Each row is a point on a landscape with many peaks, with its height.
A climber steps from a point to the highest of its 2 nearest points, and stops where none of them is higher. Distance is the straight distance between rows; heights are no part of it.
veduv: 117 116 145 136 107 148 120 108 148 129 85 80 194 165 98 91 135 156 155 80 126 99 139 134 122 152 148 154 125 133 114 101 77 171 145 151 157 153 156 116 99 151 102 133 159 175 186 113  (h 2.40)
zad: 125 171 135 145 130 152 99 91 100 110 114 74 155 147 115 97 96 158 136 81 112 115 155 112 136 153 122 151 154 143 105 105 116 157 115 143 197 140 161 120 124 105 124 127 119 141 227 128  (h 6.17)
kipo: 139 109 127 136 145 128 113 128 114 123 114 105 125 73 127 127 77 149 120 95 126 177 125 149 141 100 82 113 129 119 123 110 130 117 111 85 210 102 96 95 116 170 106 160 177 214 131 149  (h 7.18)
Mer: 110 122 158 162 151 100 140 137 121 158 129 124 122 92 182 127 132 140 74 141 114 183 115 87 153 129 106 83 100 138 140 147 164 123 108 129 166 121 121 133 123 82 126 114 97 12 115 65  (h 7.87)
sigi: 156 133 143 92 126 112 144 150 156 160 119 117 156 95 184 150 172 116 142 142 72 114 174 116 111 180 139 124 107 142 126 146 109 147 118 124 104 112 92 129 92 158 114 90 118 103 118 60  (h 4.80)
nufip: 90 165 151 93 150 133 154 144 134 145 136 125 128 119 185 107 169 119 143 167 109 151 153 79 145 178 173 119 76 157 128 130 132 164 140 138 90 102 130 138 110 98 105 114 98 75 158 71  (h 6.07)
Vekir: 155 97 137 125 108 142 145 128 158 172 117 149 147 145 113 99 139 100 152 168 105 79 123 199 94 99 143 134 119 105 158 118 100 111 122 89 61 154 85 101 148 155 142 112 149 159 79 137  (h 4.23)
daveg: 111 133 87 154 158 81 162 94 98 57 148 56 122 77 132 154 89 148 85 85 159 203 137 84 148 155 91 142 141 130 141 133 138 119 116 110 187 96 147 96 150 143 106 141 173 177 146 145  (h 6.62)
burab: 150 103 98 119 104 105 168 135 153 115 83 82 164 163 140 156 139 152 122 89 136 136 147 142 131 180 148 179 98 135 142 149 67 147 138 124 150 122 93 112 98 177 118 110 175 193 133 103  (h 2.92)
keruf: 160 115 148 163 133 142 110 173 143 180 170 175 110 109 119 119 143 120 149 145 108 108 84 198 107 110 152 83 150 141 126 93 163 117 68 183 87 186 138 121 104 103 158 191 90 100 61 135  (h 2.72)
Devur: 120 137 121 120 104 154 118 128 139 120 78 113 146 168 108 90 158 148 166 113 121 95 130 124 113 172 152 154 147 137 103 115 86 153 155 156 150 138 159 124 132 145 124 121 129 145 188 126  (h 2.21)
Renuk: 148 105 139 180 114 137 130 167 122 209 164 140 108 101 117 141 111 130 139 120 141 110 98 187 89 109 124 95 129 118 148 101 153 123 92 171 92 173 137 111 95 106 160 170 112 78 45 141  (h 2.94)
poba: 147 112 152 82 134 118 117 99 173 150 125 176 135 111 142 127 166 91 128 185 81 92 136 156 86 114 116 118 112 101 135 149 104 87 144 65 83 151 77 150 136 156 145 86 138 132 122 97  (h 3.81)
dako: 172 95 162 121 109 145 131 145 126 140 75 104 122 132 141 128 133 142 147 131 123 154 147 177 110 148 103 122 101 143 115 139 101 131 125 118 169 123 84 96 144 177 147 123 156 168 127 126  (h 4.90)
Ziso: 126 144 88 176 126 129 85 177 136 121 162 174 113 163 107 133 123 128 146 135 96 74 124 146 145 108 177 140 171 108 126 120 146 120 78 183 95 162 176 143 99 98 153 170 58 117 123 141  (h 5.40)
vana: 151 115 184 157 127 111 99 114 101 79 111 141 103 119 164 174 117 139 78 142 123 211 124 106 172 91 98 100 101 137 102 157 158 141 88 117 189 113 125 159 172 115 131 103 140 108 105 90  (h 8.03)
valo: 108 101 80 149 133 114 163 124 180 80 138 119 155 90 120 137 116 122 121 94 132 144 154 96 132 129 89 127 177 106 130 101 149 100 133 114 173 99 93 75 159 142 54 149 203 209 123 156  (h 7.97)
piroz: 105 192 127 83 108 161 112 129 142 148 101 138 122 197 139 131 143 165 147 106 159 115 161 99 107 173 141 124 118 143 128 110 120 184 142 158 117 133 139 170 98 77 127 95 91 118 173 113  (h 1.28)
kunes: 109 157 77 122 116 141 131 89 120 104 160 162 123 149 106 117 162 118 131 168 92 86 115 106 119 111 200 132 145 102 138 141 140 119 140 136 54 122 147 170 105 114 128 124 108 126 100 115  (h 6.02)
tuz: 149 107 108 83 120 138 137 101 157 161 115 165 160 130 124 124 150 107 125 166 92 78 122 164 106 119 144 133 115 87 151 137 98 105 136 78 83 131 67 136 145 165 127 94 156 152 102 112  (h 4.00)
ledo: 81 135 129 99 89 148 133 76 112 80 106 161 118 137 121 101 165 125 116 178 99 112 101 91 131 100 188 153 128 143 113 138 135 133 162 121 68 104 131 150 139 104 117 106 128 123 117 117  (h 6.59)
rof: 123 95 96 157 147 105 129 165 119 137 206 109 110 116 76 131 75 92 149 90 151 121 78 156 97 128 104 126 180 143 131 109 114 66 106 156 135 184 156 103 73 111 153 201 113 106 91 210  (h 4.30)
Funug: 154 92 146 130 112 163 139 137 118 175 116 161 135 108 126 93 119 125 168 162 134 131 109 180 90 97 117 98 133 126 131 109 119 109 126 117 109 144 102 104 147 141 143 142 143 148 108 161  (h 5.13)
pelos: 163 92 159 146 151 133 142 127 115 142 108 58 137 111 132 114 91 173 142 102 127 180 148 173 108 153 86 118 89 153 116 106 87 130 113 124 177 156 113 87 117 168 132 169 166 187 153 132  (h 5.41)
vegig: 153 137 144 111 163 143 102 111 149 136 137 220 121 113 127 110 166 112 154 167 113 100 124 191 100 68 139 98 176 131 113 115 144 65 127 105 100 172 117 145 145 132 143 91 132 154 169 151  (h 8.15)
Bavo: 107 131 143 164 166 114 127 121 105 158 125 170 118 104 153 111 153 147 86 140 147 163 92 77 135 84 97 78 128 133 147 149 173 130 112 132 152 115 109 134 148 76 152 136 97 36 120 75  (h 8.24)
Soguz: 65 158 142 100 101 144 143 119 119 97 108 140 130 118 166 119 161 132 137 152 108 133 146 91 131 155 177 136 80 154 126 139 123 187 150 142 79 116 129 163 97 85 107 105 91 89 148 84  (h 6.32)
nas: 169 134 145 152 158 109 111 120 81 117 114 85 102 114 135 149 113 174 116 104 131 171 147 133 135 146 89 127 140 136 113 147 122 115 125 126 203 125 106 120 137 133 145 129 113 127 163 117  (h 5.75)
siga: 144 124 137 174 134 134 125 171 142 186 175 163 125 144 137 118 147 119 145 167 117 101 120 187 117 120 152 103 142 147 128 108 153 128 69 171 69 181 138 110 131 118 159 167 77 128 99 131  (h 2.68)
vevu: 92 162 81 143 111 118 124 106 88 103 149 120 141 141 107 128 93 169 95 82 173 129 129 80 160 145 122 129 144 119 139 142 152 131 159 146 170 113 152 137 142 80 131 139 88 83 135 166  (h 7.41)
nomob: 125 156 138 113 171 109 148 150 161 205 162 150 129 89 176 124 172 92 157 186 97 96 153 136 130 150 166 103 145 148 120 155 143 123 90 139 68 127 141 113 100 147 124 122 121 81 156 65  (h 5.30)
Rok: 146 115 113 150 120 116 114 146 102 178 103 114 103 87 136 161 90 170 97 72 160 146 105 121 131 103 68 100 137 97 136 140 144 122 128 123 186 99 50 94 124 125 140 138 143 94 89 120  (h 8.23)
reger: 125 116 122 122 103 112 175 126 170 133 85 79 194 171 118 144 135 158 147 75 146 106 127 135 128 168 167 187 95 147 145 116 75 180 167 149 134 137 105 121 101 166 117 111 170 192 122 113  (h 2.76)
zoli: 121 134 123 186 127 122 85 178 122 169 162 154 118 164 111 143 82 128 142 117 133 90 131 149 147 97 144 137 163 108 145 114 153 130 91 182 125 160 175 134 101 79 166 175 72 86 122 156  (h 5.10)
dum: 142 196 136 83 152 125 114 148 143 142 126 146 112 167 144 99 201 132 123 137 153 117 161 88 118 167 141 113 120 185 104 125 124 168 144 133 101 134 166 116 141 134 133 118 120 92 199 88  (h 1.57)
nibo: 112 92 107 84 130 131 158 103 215 111 88 124 168 184 61 102 139 115 151 116 149 72 80 129 142 135 170 196 136 109 137 90 86 126 162 116 71 107 109 120 135 179 82 135 162 172 98 136  (h 0.48)
gogu: 153 87 122 110 82 136 144 136 143 165 100 109 128 125 119 123 134 126 136 135 108 124 133 173 119 132 108 134 105 131 144 133 96 140 130 105 116 134 77 86 157 165 136 130 154 156 115 140  (h 4.67)
kadu: 151 125 189 77 144 112 117 123 163 160 147 159 123 83 174 139 169 81 129 181 74 124 151 136 87 125 96 91 105 120 124 152 116 108 126 83 108 136 95 167 133 133 132 91 137 113 115 85  (h 3.62)
Supi: 134 120 124 84 118 125 166 112 164 176 129 94 164 89 151 151 123 87 144 137 58 103 161 123 121 179 149 160 108 106 142 150 113 123 149 105 90 84 65 125 87 179 97 93 149 116 83 86  (h 4.36)
Daz: 149 69 157 124 132 147 128 138 137 161 112 174 166 98 121 103 121 116 150 139 145 117 92 211 93 64 123 110 136 98 122 85 116 48 155 83 97 168 98 133 137 142 138 122 169 176 94 197  (h 5.72)
gaf: 197 125 183 139 133 132 121 159 91 162 77 132 116 117 146 165 84 146 131 109 130 172 125 155 104 104 70 67 115 160 70 110 124 82 105 111 175 71 92 138 142 172 131 156 135 140 131 126  (h 6.46)
fef: 133 167 180 90 173 123 125 141 113 114 123 142 101 147 157 104 199 114 81 160 122 159 144 90 156 152 138 103 89 193 128 162 148 168 112 114 91 121 158 129 148 127 119 128 129 73 168 90  (h 5.90)
mun: 140 111 172 154 108 114 117 100 89 67 116 123 112 120 149 169 115 136 77 140 132 192 128 117 189 104 141 157 109 113 94 166 148 134 73 117 170 110 146 154 181 122 132 96 160 159 124 116  (h 7.73)
Sivot: 129 129 73 182 131 123 92 136 106 133 179 173 115 120 92 120 123 136 130 109 153 82 89 125 164 89 143 127 217 92 134 123 158 100 95 158 146 146 129 116 122 90 161 165 122 94 95 143  (h 5.94)
bobe: 164 135 136 153 134 92 108 146 86 163 94 116 108 94 132 168 93 185 87 69 148 170 84 118 146 91 47 69 133 116 119 124 132 90 119 101 193 67 67 133 111 133 131 130 150 110 87 111  (h 7.82)
dofo: 114 117 92 71 114 122 181 112 161 130 119 96 161 109 140 148 133 116 125 124 93 107 145 107 131 182 155 162 89 101 157 142 125 147 177 91 81 84 72 145 68 161 90 99 157 143 71 94  (h 4.17)
Dufug: 132 118 129 104 106 127 166 142 159 187 124 91 163 81 169 170 129 95 173 144 85 102 188 138 140 178 147 154 114 124 132 133 109 147 137 134 89 84 93 118 74 178 103 84 125 92 112 79  (h 4.56)
zego: 134 130 140 193 139 138 109 163 100 153 173 153 120 145 120 79 107 134 163 128 150 111 105 153 128 87 131 141 185 121 117 108 130 119 96 176 151 157 141 103 139 95 153 174 87 103 151 160  (h 5.34)
dazez: 122 164 127 118 129 160 110 134 128 131 115 127 123 178 126 89 163 139 172 122 148 89 138 120 113 142 142 154 159 138 95 110 109 139 126 174 142 131 169 117 141 107 143 131 93 127 212 123  (h 2.04)
kem: 92 154 58 145 119 110 125 106 88 93 161 116 148 111 103 109 83 139 108 74 166 133 118 79 157 149 97 135 164 119 128 131 160 133 148 138 178 106 151 106 168 103 104 152 124 100 137 177  (h 7.10)
dakeg: 95 135 82 119 115 148 115 163 144 140 138 118 127 169 115 141 115 129 157 123 133 79 138 115 127 126 157 176 106 81 160 113 141 154 145 143 62 107 135 135 75 144 141 130 93 135 118 152  (h 3.53)
tis: 89 186 97 128 131 141 111 137 131 166 134 135 141 176 136 149 103 155 139 96 139 119 165 103 131 154 130 136 122 102 160 149 165 154 131 161 137 106 150 161 103 74 133 131 64 78 142 129  (h 8.25)
Resom: 174 124 164 132 133 127 98 117 91 94 131 132 93 95 122 190 95 123 97 118 149 207 118 133 138 94 80 79 110 125 110 135 128 97 124 85 206 100 115 162 139 136 120 103 159 150 94 123  (h 7.14)
pibul: 111 155 86 151 139 130 105 87 78 108 150 114 133 94 105 82 95 151 139 91 148 133 109 104 138 123 86 127 169 119 117 132 149 132 124 137 201 122 143 97 169 122 117 139 113 113 157 150  (h 6.79)
Renu: 108 155 79 134 112 138 129 144 117 168 147 139 127 144 145 142 121 142 139 109 127 88 163 109 131 144 139 131 131 106 142 155 155 147 137 159 123 105 138 129 112 113 133 121 73 106 144 123  (h 7.84)
kasu: 82 155 107 137 107 136 115 88 83 52 116 102 140 106 109 81 128 141 117 119 129 151 111 112 127 123 135 130 142 168 106 128 136 156 134 144 166 117 199 132 152 115 100 113 136 138 193 131  (h 6.80)
peza: 154 107 158 165 133 144 151 144 94 158 118 59 126 108 121 109 70 171 140 93 135 179 136 164 98 130 55 85 92 179 88 106 106 110 137 113 169 138 100 90 132 145 128 176 120 149 125 143  (h 5.76)
devip: 88 108 76 95 132 134 151 145 177 128 141 122 114 169 97 150 122 127 145 131 132 83 136 95 143 137 155 198 118 83 159 116 171 139 158 129 44 104 117 125 81 158 115 126 134 148 84 146  (h 3.75)
zegod: 131 62 132 116 123 117 177 112 202 111 83 74 185 147 99 99 154 118 142 104 119 112 115 170 138 145 135 159 110 137 153 114 59 145 148 116 141 126 104 91 153 160 72 154 194 200 112 142  (h 0.24)
zik: 152 123 162 132 106 119 137 119 108 88 113 125 126 141 168 146 173 119 84 147 94 174 138 98 149 159 137 126 83 175 112 164 120 166 111 116 129 115 139 150 148 117 107 101 130 120 137 79  (h 6.60)
detep: 128 105 101 89 142 125 121 74 135 93 153 173 133 107 107 121 143 92 110 152 127 95 113 124 125 85 134 130 156 90 140 118 125 74 167 83 117 143 111 133 156 141 125 97 173 147 112 177  (h 6.78)
Mab: 148 148 139 139 158 134 128 151 124 158 130 153 122 164 136 79 150 140 153 142 147 93 139 134 109 140 124 132 154 146 98 115 125 150 114 158 141 138 146 107 165 110 154 158 91 103 205 124  (h 1.88)
nom: 124 148 117 171 150 136 109 159 117 181 171 172 116 161 134 111 125 148 146 137 136 85 129 138 127 107 135 124 173 128 131 116 146 125 79 177 132 143 153 116 133 99 166 153 57 75 152 125  (h 5.04)
Nifu: 146 63 127 111 140 112 146 121 180 138 138 155 156 120 118 130 123 113 134 152 157 101 88 196 112 86 136 128 141 69 140 83 117 57 139 77 82 176 92 107 135 144 126 141 178 176 75 204  (h 6.08)
nif: 168 89 163 120 130 144 112 140 142 163 105 179 136 115 140 109 123 117 158 159 140 108 113 212 85 69 124 98 119 118 128 109 104 76 138 87 108 140 96 138 142 153 140 120 156 174 136 152  (h 5.42)
fefu: 99 140 124 138 98 167 99 178 140 154 134 119 129 198 133 135 95 110 183 128 130 79 143 133 119 134 163 165 105 110 147 91 113 166 133 164 59 146 161 149 84 119 152 145 92 133 130 153  (h 3.30)
Dilir: 142 93 129 152 123 132 129 161 118 153 190 115 105 125 82 103 104 99 163 127 142 122 104 176 89 125 113 113 152 131 144 103 110 86 108 156 119 191 150 100 100 123 161 183 101 116 88 201  (h 4.57)
luko: 110 165 115 149 133 128 109 80 81 75 141 94 125 68 97 79 108 133 119 116 111 150 105 106 135 115 86 122 169 154 116 127 174 148 117 122 200 117 176 133 156 129 113 135 123 128 187 139  (h 6.51)
Ter: 133 92 114 117 100 150 161 135 157 161 118 123 141 138 102 102 143 112 151 150 117 87 123 169 116 119 139 151 111 108 165 128 93 133 120 130 91 148 105 87 143 169 130 139 142 142 94 148  (h 4.45)
Bil: 74 142 108 100 112 149 129 61 123 90 132 165 121 149 99 97 143 136 119 198 96 103 88 92 130 97 204 158 136 106 125 133 147 130 157 105 11 119 131 165 115 113 122 126 136 126 93 131  (h 6.33)
porod: 131 149 136 118 134 109 149 169 171 204 142 130 152 92 189 137 154 114 155 171 98 108 175 137 123 175 139 123 123 138 132 146 137 136 102 138 96 101 120 101 109 157 134 120 102 76 152 70  (h 5.06)
nar: 110 139 65 165 123 132 109 110 94 123 182 171 121 118 106 135 125 130 110 115 159 87 92 97 138 100 146 115 189 86 154 149 162 103 127 150 115 127 145 121 133 104 132 152 131 91 89 165  (h 6.24)
Sevi: 137 92 94 113 148 123 133 103 167 112 150 170 153 122 111 117 131 107 129 151 132 85 109 156 135 87 146 148 173 67 137 99 135 64 149 86 91 149 106 102 143 154 115 123 177 176 102 188  (h 6.43)
bakev: 122 147 81 151 119 128 99 129 125 88 161 166 98 154 93 127 148 130 150 150 102 81 108 117 143 118 197 146 168 107 127 140 151 108 126 168 66 134 168 139 83 106 134 133 73 133 120 131  (h 5.73)
tese: 188 131 142 147 134 113 96 137 90 127 102 118 89 93 141 192 87 153 86 89 149 207 103 112 146 106 54 56 126 117 112 124 121 94 123 104 197 65 89 162 128 133 122 109 158 131 82 112  (h 7.47)
Dapi: 126 112 119 183 136 122 99 162 102 151 170 163 112 128 116 108 104 136 142 111 157 103 85 168 145 96 139 123 210 123 128 110 156 100 88 176 142 166 118 120 132 93 159 190 116 93 107 154  (h 5.63)
Bef: 130 98 97 119 143 110 149 122 158 97 123 105 129 91 123 125 108 131 127 98 138 160 121 134 137 124 88 135 151 110 145 127 141 122 124 103 200 110 111 65 144 159 95 143 199 214 147 154  (h 7.56)
dulu: 109 118 88 153 115 111 143 137 135 174 137 112 130 78 139 156 108 139 75 84 143 141 123 104 149 138 105 101 127 69 178 169 155 126 145 151 171 103 96 119 108 111 132 134 130 39 91 102  (h 7.46)
Kalu: 117 104 108 163 115 118 133 190 133 154 168 104 118 142 111 160 86 86 126 118 120 87 118 152 139 113 139 151 112 123 174 104 145 127 124 154 70 171 186 142 87 110 152 196 93 111 71 184  (h 3.39)
zugez: 172 88 185 137 143 136 131 133 114 131 74 82 139 117 131 112 124 159 155 119 112 179 142 172 106 148 94 111 100 155 103 113 92 132 119 104 178 130 122 114 148 190 153 140 159 190 166 99  (h 5.15)
buro: 161 151 210 89 182 118 120 149 116 100 127 149 80 146 142 110 177 112 74 164 134 177 158 103 172 121 110 97 81 184 102 159 140 158 91 107 126 126 146 145 174 140 121 112 141 102 150 91  (h 6.12)
daker: 93 101 104 157 142 116 139 174 138 113 210 105 110 126 96 117 53 85 129 98 141 118 92 130 125 119 109 155 171 134 151 101 105 94 112 146 140 171 173 91 99 103 142 214 121 105 108 222  (h 4.06)
dise: 164 146 123 180 158 87 133 106 84 89 124 82 117 134 139 175 100 169 88 102 144 193 147 120 148 160 93 116 128 138 131 152 117 135 119 118 196 124 127 129 153 125 132 112 108 114 139 116  (h 6.01)
gigok: 177 97 126 121 131 91 141 124 146 122 85 102 134 123 137 171 152 139 101 118 128 150 139 146 127 164 116 148 98 127 154 172 92 127 126 102 145 127 97 117 116 177 136 102 188 178 111 102  (h 3.10)
Dop: 95 101 109 78 128 134 145 126 202 122 98 114 141 202 56 117 154 135 170 124 165 77 98 108 121 131 166 210 128 103 134 98 117 155 179 133 58 111 108 146 89 164 113 111 144 166 86 124  (h 0.62)
Zugus: 107 109 104 137 140 118 129 175 126 119 171 105 114 159 91 133 47 65 145 102 139 111 105 133 128 124 124 155 149 147 162 110 96 95 114 140 108 181 200 122 72 98 162 213 96 115 124 220  (h 3.83)
vikon: 119 142 178 91 116 137 128 98 126 73 107 184 95 121 128 115 167 86 87 179 97 132 132 129 127 77 142 122 114 153 99 145 129 107 124 103 113 136 145 154 191 105 130 94 141 132 171 111  (h 7.09)
geku: 167 133 189 104 152 110 115 133 138 102 126 137 106 145 178 145 186 112 90 158 112 187 157 106 135 161 93 105 84 182 99 167 133 160 91 103 121 124 131 159 148 149 112 97 137 118 127 64  (h 6.36)
sog: 95 162 124 102 139 130 151 145 153 156 138 124 117 110 159 120 158 101 170 173 105 103 154 97 120 165 179 129 112 147 144 133 133 153 137 142 64 101 136 153 76 118 112 94 87 86 139 67  (h 5.81)
libi: 108 150 149 139 113 161 123 186 153 186 142 136 137 189 138 121 114 94 175 138 121 87 160 154 114 141 144 134 107 143 145 90 111 171 97 168 51 150 175 149 105 121 145 150 79 108 139 125  (h 3.09)
tel: 115 105 106 189 112 121 137 187 142 184 176 123 116 116 110 166 83 112 123 113 124 104 98 166 134 107 135 122 126 87 169 111 162 130 99 172 92 187 158 111 98 117 156 194 111 91 59 150  (h 3.17)
tor: 89 154 114 103 90 147 132 112 105 76 108 115 131 146 127 131 147 159 119 127 145 142 135 89 127 153 172 149 96 139 125 132 123 191 164 156 111 112 140 142 106 88 134 102 92 119 132 107  (h 6.58)
sir: 139 118 174 138 118 115 111 111 101 71 135 130 96 75 138 181 92 111 66 120 164 204 108 115 178 81 93 104 115 106 118 120 134 104 129 97 206 108 122 142 171 117 130 109 184 143 81 149  (h 7.20)
ges: 76 183 122 86 111 156 82 135 147 123 121 114 111 187 117 132 153 128 189 125 152 83 147 104 113 130 154 166 129 107 142 113 136 197 169 167 75 138 145 180 70 98 137 80 103 132 132 124  (h 1.00)
tuves: 182 103 180 93 127 106 100 139 148 135 121 132 134 88 172 165 156 96 121 146 88 151 156 144 100 129 74 86 80 116 109 162 123 116 127 72 149 127 87 151 123 151 128 77 152 139 98 89  (h 3.43)
vuva: 98 157 135 99 154 126 164 138 138 182 164 137 121 83 169 124 163 68 169 187 74 108 139 94 128 153 177 94 127 154 132 162 132 112 126 121 67 116 121 150 105 138 108 101 105 85 151 69  (h 5.56)
nodu: 102 153 61 141 109 146 113 108 94 103 158 150 125 135 102 102 125 131 127 136 160 102 109 80 136 107 149 127 161 104 134 151 158 138 147 147 107 114 151 126 148 94 123 147 98 103 120 163  (h 6.54)
Moli: 151 84 158 144 130 146 142 151 111 154 157 138 113 120 101 86 123 120 171 156 144 122 92 198 89 103 121 93 155 132 136 124 110 86 108 139 121 177 131 106 129 130 148 169 115 143 88 181  (h 4.84)
livu: 145 158 145 141 139 137 114 118 121 129 109 79 137 160 146 111 122 174 140 99 121 123 165 134 127 164 110 141 150 154 96 92 103 151 115 152 194 143 140 115 148 124 144 135 110 119 207 113  (h 5.86)
Tamod: 103 168 117 140 134 131 105 67 79 70 115 77 159 124 116 99 107 167 117 86 123 153 138 98 113 154 125 141 150 155 102 118 119 164 133 132 188 139 207 138 122 102 97 117 125 139 220 109  (h 6.50)
nilis: 97 139 99 115 91 144 132 89 87 89 117 129 131 136 124 109 134 138 120 137 134 130 124 108 134 141 162 136 122 125 140 159 137 150 169 145 119 110 151 133 139 93 115 121 111 108 132 147  (h 6.84)
ras: 167 106 155 124 157 145 104 111 145 133 132 191 139 123 112 90 159 111 155 173 105 87 109 216 110 79 163 129 183 104 107 99 128 56 123 108 88 183 129 157 140 135 144 96 135 179 136 157  (h 8.60)
sodif: 205 94 162 113 126 100 110 136 140 112 103 106 127 123 158 172 143 115 106 126 99 173 140 153 111 160 94 104 88 124 137 184 99 115 123 78 152 127 94 139 128 167 128 68 180 169 93 102  (h 3.27)
led: 121 120 143 122 97 142 142 115 165 126 77 86 203 184 97 124 138 143 172 84 145 98 114 119 122 160 175 177 112 147 111 100 82 163 184 152 145 149 135 121 89 159 101 113 142 182 148 135  (h 2.58)
zed: 131 127 140 93 136 140 122 99 118 107 124 191 97 102 141 117 160 88 112 165 112 128 128 138 102 68 117 89 117 139 117 156 131 88 133 96 124 157 130 152 172 125 130 95 134 129 159 125  (h 7.35)
Vadem: 123 125 151 114 108 140 116 83 110 49 110 145 123 81 109 140 129 105 86 151 109 169 120 120 153 88 121 136 124 137 108 142 129 118 126 89 163 125 152 136 179 123 122 97 165 160 136 146  (h 7.39)
niput: 87 144 85 75 112 144 133 89 167 112 109 131 138 164 73 116 165 136 165 129 144 78 112 92 120 137 169 196 131 104 132 112 128 151 181 140 68 115 112 153 87 153 122 105 127 150 85 117  (h 0.74)
Mog: 156 127 102 183 150 65 157 117 77 77 137 59 127 115 130 171 85 169 87 94 172 200 135 107 136 158 84 139 113 114 146 160 108 122 116 121 197 116 126 105 129 135 127 132 144 145 132 133  (h 6.30)
ziled: 136 139 147 147 127 141 130 185 155 184 170 133 134 154 138 113 134 96 160 154 118 87 151 168 98 143 127 116 113 147 142 99 136 149 81 162 66 170 187 112 115 124 167 175 66 99 107 129  (h 2.88)
bivuv: 121 112 93 146 127 93 163 92 98 35 123 96 139 106 145 163 118 136 70 108 164 185 126 80 158 165 126 143 124 134 147 142 141 128 129 118 157 92 149 96 161 136 98 129 182 169 130 144  (h 6.89)
zin: 159 120 140 124 125 128 131 90 95 90 104 124 106 119 136 145 141 121 102 132 115 169 125 116 135 142 115 122 112 157 117 163 114 132 119 122 172 127 138 142 169 134 131 96 126 131 145 97  (h 6.87)
rinek: 128 125 120 124 99 135 128 86 83 61 104 133 122 108 119 121 142 114 103 143 119 152 118 96 147 136 144 143 113 156 117 160 125 143 139 125 142 109 147 136 169 115 115 119 147 130 144 130  (h 7.12)
bogod: 114 121 115 152 125 141 108 171 130 142 162 117 121 179 108 132 66 71 147 120 122 99 119 156 115 135 132 150 115 134 160 118 109 128 104 157 85 176 189 134 94 107 164 189 77 115 109 189  (h 3.60)
kunik: 128 121 193 156 114 105 85 108 100 63 134 122 105 93 148 187 81 127 75 129 141 189 131 116 202 68 114 138 109 88 81 143 143 109 88 93 179 92 133 147 177 110 132 84 173 162 101 135  (h 7.45)
veraz: 90 91 61 129 113 102 186 124 165 71 128 139 130 105 108 152 134 127 102 103 153 138 152 69 130 163 99 130 166 127 123 101 149 101 166 132 146 75 104 93 167 113 73 132 168 186 106 176  (h 7.53)
ful: 142 132 201 143 129 127 95 130 108 83 132 146 85 118 148 172 94 132 92 133 147 204 142 115 181 57 98 83 87 140 75 112 138 105 86 119 194 100 127 182 162 119 120 103 129 133 114 98  (h 8.37)
dimo: 96 113 60 150 135 94 179 113 133 62 149 110 135 105 122 152 121 137 82 97 164 150 145 67 143 172 110 136 147 140 139 119 147 131 149 120 173 96 119 82 166 122 79 145 157 175 123 170  (h 7.21)
Zami: 133 73 127 82 128 142 156 107 199 129 81 115 170 138 71 100 144 120 135 120 124 82 88 170 135 124 135 174 136 114 149 103 78 119 149 94 105 120 102 111 157 173 92 120 186 178 114 140  (h 0.36)
vege: 111 117 130 100 108 134 123 77 98 78 119 169 130 98 119 125 125 94 85 157 114 125 125 116 130 91 127 121 123 108 126 140 139 102 167 84 134 131 125 123 192 120 121 109 167 137 115 153  (h 7.11)
kufin: 163 132 169 156 164 128 117 138 106 138 107 79 127 133 149 121 101 181 139 105 139 155 165 152 118 147 86 120 137 162 91 112 118 136 114 134 187 113 119 107 151 143 152 142 110 140 197 105  (h 5.54)
lenes: 123 138 146 110 156 137 111 94 136 85 149 198 111 99 129 94 175 75 130 168 126 118 140 156 96 54 143 110 160 131 106 117 130 68 149 96 104 182 153 173 162 110 134 81 141 148 173 147  (h 7.71)
lege: 135 174 120 123 174 112 113 151 127 163 136 155 110 163 146 92 189 150 123 144 157 106 150 108 127 151 127 115 141 156 123 142 149 134 119 145 115 124 150 117 148 114 145 142 87 96 209 95  (h 1.72)
kur: 78 117 76 73 128 141 181 119 181 138 135 92 135 125 120 144 126 129 133 126 113 114 146 97 134 166 152 182 85 100 154 118 166 144 189 123 57 89 92 141 58 159 98 111 149 140 73 117  (h 3.98)
Gadan: 126 207 137 94 136 121 124 129 126 117 100 126 130 184 150 109 163 154 122 117 158 120 148 82 121 177 147 115 121 183 110 115 117 172 142 151 135 129 167 151 118 102 122 118 85 93 208 95  (h 1.44)
ziba: 80 151 119 87 109 158 113 122 167 114 114 99 125 181 83 124 159 125 180 133 153 86 129 94 108 125 166 183 125 107 125 118 129 186 187 153 69 149 108 167 74 133 143 77 115 144 115 108  (h 0.87)
losi: 95 140 147 99 106 138 146 94 108 95 108 175 114 130 159 115 179 110 91 176 86 118 112 115 134 107 160 120 102 146 108 168 132 137 130 112 99 121 141 152 166 110 120 117 122 111 165 99  (h 6.85)
ruti: 169 107 150 136 135 130 121 148 99 151 77 116 117 90 119 146 85 144 144 112 124 181 122 164 126 103 77 90 113 130 102 123 121 90 115 101 192 96 85 112 133 178 134 141 159 174 120 145  (h 6.81)
dola: 179 118 183 160 112 121 142 156 83 185 80 104 112 104 145 143 71 166 121 91 140 174 110 156 97 126 76 80 103 163 91 105 119 116 127 121 156 107 72 108 148 157 142 174 119 128 102 133  (h 6.11)
pipek: 132 121 112 157 126 106 107 124 100 164 123 128 110 92 138 145 125 155 88 81 146 150 107 110 129 103 83 80 138 91 157 150 154 122 135 125 175 102 99 118 137 105 139 128 137 54 92 100  (h 7.85)
Rufiz: 107 164 166 110 167 118 141 146 121 152 142 151 118 122 180 102 181 121 97 178 101 155 128 78 156 147 161 105 79 159 119 165 151 167 111 116 92 112 135 126 133 95 106 124 100 45 172 77  (h 5.84)
galit: 82 186 135 88 99 173 105 125 146 148 106 111 127 201 133 154 114 141 178 106 141 111 171 115 114 154 140 155 126 119 145 110 138 194 153 152 114 142 142 173 72 102 135 91 117 131 147 131  (h 1.14)
kom: 123 141 119 144 139 111 145 146 126 149 128 124 143 113 171 134 141 138 99 132 108 162 138 98 143 165 126 94 93 133 138 165 146 147 127 126 160 103 131 147 131 101 129 107 73 41 139 79  (h 7.52)
mig: 85 180 92 126 112 146 101 109 115 145 134 128 135 188 122 145 70 168 119 79 155 135 158 77 154 152 106 143 149 129 145 139 154 144 143 159 175 105 146 146 113 69 138 124 81 89 148 169  (h 7.80)

For each start below, name the point where the climber stops.
veduv -> valo
zoli -> ras
Vekir -> valo
keruf -> Vadem
nibo -> valo
rof -> Vadem
zegod -> valo
